Each row is a point on a landscape with many peaks, with its height.
A climber steps from a point to the highest of its 2 nearest points, and stops where none of them is higher. Distance is the straight distance between rows; heights are no part of it.
k329: 140	134	104	108	138	114	115	175	99	144	118	149	147	125	76	170	128	177	145	101	153  height 601
k732: 149	99	111	115	127	141	103	159	120	142	128	94	140	143	126	150	171	146	117	90	109  height 35
k570: 138	160	126	129	134	87	158	130	102	166	101	180	104	142	105	116	100	178	124	161	136  height 279
k324: 97	165	138	90	134	73	148	102	162	170	87	97	124	132	113	126	132	157	167	146	159  height 223
k419: 125	121	107	198	109	119	146	148	136	111	130	152	159	125	133	82	79	131	132	179	158  height 298
k548: 125	127	130	82	140	144	109	88	126	159	166	116	94	84	160	158	185	120	124	121	90  height 212
k589: 165	127	100	111	135	130	114	193	85	130	109	151	150	155	55	175	117	184	130	99	152  height 706
k283: 123	132	113	78	131	138	128	84	120	171	147	116	114	73	118	196	159	162	145	136	119  height 759
k941: 137	159	138	79	147	85	143	139	105	156	86	150	109	156	86	133	124	166	139	113	152  height 362
k23: 170	108	105	129	130	155	119	165	92	121	106	131	130	174	83	160	116	154	102	105	113  height 543
k534: 130	150	154	60	154	157	137	98	131	117	132	111	70	96	113	204	137	86	143	78	92  height 109
k378: 125	141	131	68	141	100	130	156	120	135	83	115	127	165	75	133	115	140	142	94	163  height 273
k620: 138	134	155	77	148	168	144	100	130	106	117	89	82	130	113	207	109	101	138	84	93  height 105
k323: 130	135	103	82	134	123	111	99	105	175	166	146	116	60	127	179	170	156	151	141	121  height 701
k195: 158	143	145	111	142	187	146	98	102	103	130	121	76	126	99	214	88	102	125	101	92  height 128
k199: 144	119	137	109	142	94	107	161	105	128	138	155	116	135	135	98	162	130	108	79	120  height 145
k187: 138	75	101	175	113	145	99	164	126	120	174	115	171	116	163	117	180	119	116	117	109  height 495
k87: 112	138	128	178	115	58	146	118	166	133	132	134	152	131	166	53	121	109	147	183	133  height 306
k192: 117	117	124	162	132	186	138	103	144	100	129	109	127	107	146	157	115	115	137	130	115  height 485
k165: 124	89	111	111	115	96	89	152	142	161	172	98	168	104	168	121	217	134	122	113	114  height 650
k836: 116	127	166	127	134	156	117	116	155	36	105	107	145	158	115	103	87	41	134	110	161  height 304
k623: 107	123	142	85	135	146	134	86	162	140	103	55	108	128	157	184	152	122	149	114	101  height 121
k342: 147	113	141	142	118	162	114	171	113	73	111	127	145	191	107	106	93	103	92	101	143  height 334
k932: 139	122	156	146	130	128	135	126	136	84	113	118	118	190	142	55	101	93	83	127	119  height 438
k609: 127	147	131	142	128	71	141	145	122	147	131	170	132	116	132	92	127	155	133	144	150  height 386
k271: 127	112	136	111	124	141	106	89	132	147	163	108	104	107	170	130	197	112	112	121	85  height 235
k707: 101	130	136	131	139	173	154	97	147	87	99	95	128	103	110	207	75	117	172	110	146  height 562
k39: 136	114	120	110	132	112	115	165	106	142	118	130	130	154	117	124	165	147	112	87	122  height 90
k674: 127	125	105	187	95	110	128	129	127	147	170	168	146	76	160	106	135	135	127	178	115  height 700
k798: 132	104	108	188	115	156	145	153	146	106	109	107	177	149	119	116	87	142	136	151	152  height 384
k880: 136	139	144	155	135	162	133	114	111	100	132	150	94	145	132	108	108	99	99	126	106  height 515
k76: 127	133	142	170	125	75	145	118	148	124	117	135	137	163	158	36	109	120	119	161	138  height 342
k857: 131	178	126	117	146	129	166	92	107	165	108	159	78	132	92	153	79	166	132	156	129  height 208
k863: 118	143	156	134	135	174	132	117	145	51	111	127	134	143	103	115	64	71	134	114	160  height 333
k304: 125	108	107	216	107	154	147	147	149	109	126	132	166	123	134	110	84	128	138	183	148  height 332
k303: 156	96	105	117	125	168	98	134	103	161	150	91	120	145	137	164	172	144	104	117	83  height 26
k26: 109	152	129	123	145	162	150	101	134	99	101	123	121	97	91	185	66	131	168	122	155  height 594
k401: 131	87	112	175	118	160	98	167	132	104	152	115	174	114	136	130	162	125	128	98	128  height 429
k139: 133	84	100	186	108	135	123	183	146	120	130	112	198	146	123	119	120	145	131	136	155  height 305
k434: 129	126	178	115	132	168	128	114	159	56	100	103	125	182	134	105	98	43	110	108	135  height 275
k759: 110	112	122	161	132	184	143	105	150	96	122	102	135	97	130	193	95	133	154	123	132  height 521
k644: 131	132	119	131	127	94	121	148	101	146	146	184	131	103	132	111	144	152	119	134	134  height 456
k426: 111	146	139	152	121	95	121	109	113	136	165	181	107	77	168	84	154	104	113	144	108  height 548
k369: 172	131	112	112	132	137	110	174	81	111	119	161	125	162	62	169	114	154	108	91	135  height 614
k624: 140	106	103	151	78	60	121	160	139	173	160	141	177	87	158	107	158	166	131	177	140  height 534
k950: 156	114	148	117	128	134	106	184	118	71	117	140	143	192	117	90	115	102	89	90	140  height 278
k129: 133	99	124	82	131	167	121	98	144	155	118	49	115	138	154	211	158	130	127	99	84  height 89
k884: 125	118	109	132	117	116	120	109	132	182	160	118	125	96	157	128	172	148	122	166	107  height 336
k539: 116	108	132	147	117	144	113	86	145	146	161	102	115	107	188	113	178	114	114	142	83  height 256
k554: 118	106	140	146	129	186	131	134	151	79	121	96	134	132	133	150	112	97	130	103	124  height 444
k608: 116	131	119	121	120	86	133	123	143	169	137	118	134	104	141	121	162	150	139	151	134  height 385
k12: 129	139	164	87	138	130	144	132	135	101	79	100	111	215	111	91	86	89	99	121	144  height 204
k940: 105	149	138	127	126	67	118	123	133	142	156	174	119	96	157	74	158	119	132	147	118  height 501
k375: 140	110	111	157	100	79	121	155	116	169	166	163	153	89	165	97	159	154	114	172	127  height 616
k632: 107	162	124	102	138	74	156	127	137	164	88	135	128	128	99	110	115	167	159	152	168  height 274
k3: 144	124	148	146	134	95	140	140	130	116	110	137	127	190	154	46	115	117	89	129	135  height 392
k638: 124	137	132	192	111	102	150	137	140	108	128	159	150	147	149	50	84	123	120	175	142  height 302
k101: 126	145	112	123	123	95	116	134	94	158	163	198	114	57	125	133	157	155	139	141	131  height 535
k142: 143	168	127	127	140	159	159	80	97	153	135	160	63	109	104	175	84	149	127	145	97  height 177
k278: 132	150	117	75	139	91	127	151	106	172	104	136	135	146	84	161	138	187	150	111	154  height 467
k184: 125	181	139	108	140	96	156	103	105	166	114	172	79	126	118	115	105	163	129	155	127  height 240
k886: 110	123	122	128	112	122	126	61	160	165	169	104	120	83	195	119	180	115	123	174	88  height 277
k285: 125	139	141	113	138	166	122	108	110	120	145	129	85	98	123	169	144	111	135	97	106  height 160
k801: 127	137	150	146	132	154	141	118	127	102	106	125	112	182	130	87	91	100	94	131	122  height 472
k488: 110	130	136	81	132	126	130	87	144	164	114	80	105	119	144	154	157	133	137	120	105  height 146
k955: 166	102	110	154	121	165	132	160	95	121	112	136	120	190	113	135	105	142	93	118	110  height 489
k503: 126	125	140	178	132	169	117	121	116	79	159	170	109	115	146	103	126	90	99	123	107  height 554
k356: 118	121	122	146	124	129	140	141	143	110	98	107	160	156	114	104	96	132	147	141	158  height 452
k238: 106	163	126	117	146	134	153	116	133	138	97	132	125	117	86	152	83	150	166	137	166  height 646
k103: 126	137	172	92	130	141	133	111	160	79	71	77	123	205	119	96	82	62	108	120	134  height 241
k599: 148	151	130	129	142	170	144	90	100	124	143	153	69	120	100	189	93	130	117	119	87  height 154
k796: 134	131	158	86	133	108	126	153	127	97	76	113	146	213	95	75	74	111	107	116	165  height 150
k686: 151	118	148	117	135	104	103	178	106	98	126	161	131	168	135	79	146	112	88	78	131  height 205
k904: 110	151	123	133	137	117	150	139	137	116	97	139	158	120	71	128	75	145	174	141	197  height 581
k607: 100	130	125	150	129	118	145	142	156	112	96	119	174	140	103	105	75	127	165	155	187  height 513
k266: 122	131	133	143	142	146	125	141	136	78	110	134	150	151	102	107	78	101	139	114	167  height 381
k147: 153	87	105	83	126	170	104	119	119	160	139	66	114	139	139	207	170	145	110	105	77  height 59
k800: 134	135	138	80	138	105	114	175	133	113	79	108	154	201	88	106	105	122	124	94	171  height 179
k86: 112	142	111	114	117	109	116	124	121	164	157	155	141	57	120	151	162	160	161	144	143  height 617
k814: 118	134	124	181	125	138	120	121	112	107	168	182	112	88	155	91	137	108	111	137	107  height 595
k794: 136	113	104	122	103	116	119	93	133	185	194	118	123	80	189	119	179	136	111	180	91  height 303
k756: 120	86	115	156	114	126	97	144	152	136	171	96	167	103	172	113	200	116	131	123	108  height 563
k308: 127	95	106	171	114	153	110	176	141	99	128	108	188	132	121	122	138	125	138	103	155  height 358
k522: 93	154	133	72	136	95	139	81	156	178	106	91	116	108	135	140	160	147	160	147	127  height 178
k250: 125	145	125	121	134	71	157	145	120	159	106	159	131	129	119	108	105	172	137	159	156  height 327
k868: 118	107	109	99	119	104	89	133	128	164	174	125	145	75	153	135	209	140	133	125	120  height 564
k689: 131	127	135	99	141	173	119	81	118	135	153	113	89	82	144	189	156	110	131	103	90  height 184
k728: 137	101	128	170	124	185	120	148	129	72	124	120	150	159	124	126	109	100	108	107	132  height 396
k817: 105	148	139	114	126	62	127	105	147	171	144	135	119	112	165	84	171	135	135	143	119  height 446
k549: 122	159	146	81	150	157	123	109	113	112	139	138	83	78	102	196	140	94	154	74	116  height 131
k404: 110	118	123	177	107	96	135	119	170	138	144	118	156	121	172	82	145	109	146	171	126  height 272
k792: 115	132	122	198	111	117	136	130	131	117	157	176	131	98	162	78	117	119	122	174	118  height 645

Where does a climber stop that starts at each point below?
k378: k589
k308: k165
k303: k283
k103: k238
k39: k238
k142: k283
k419: k238
k632: k283
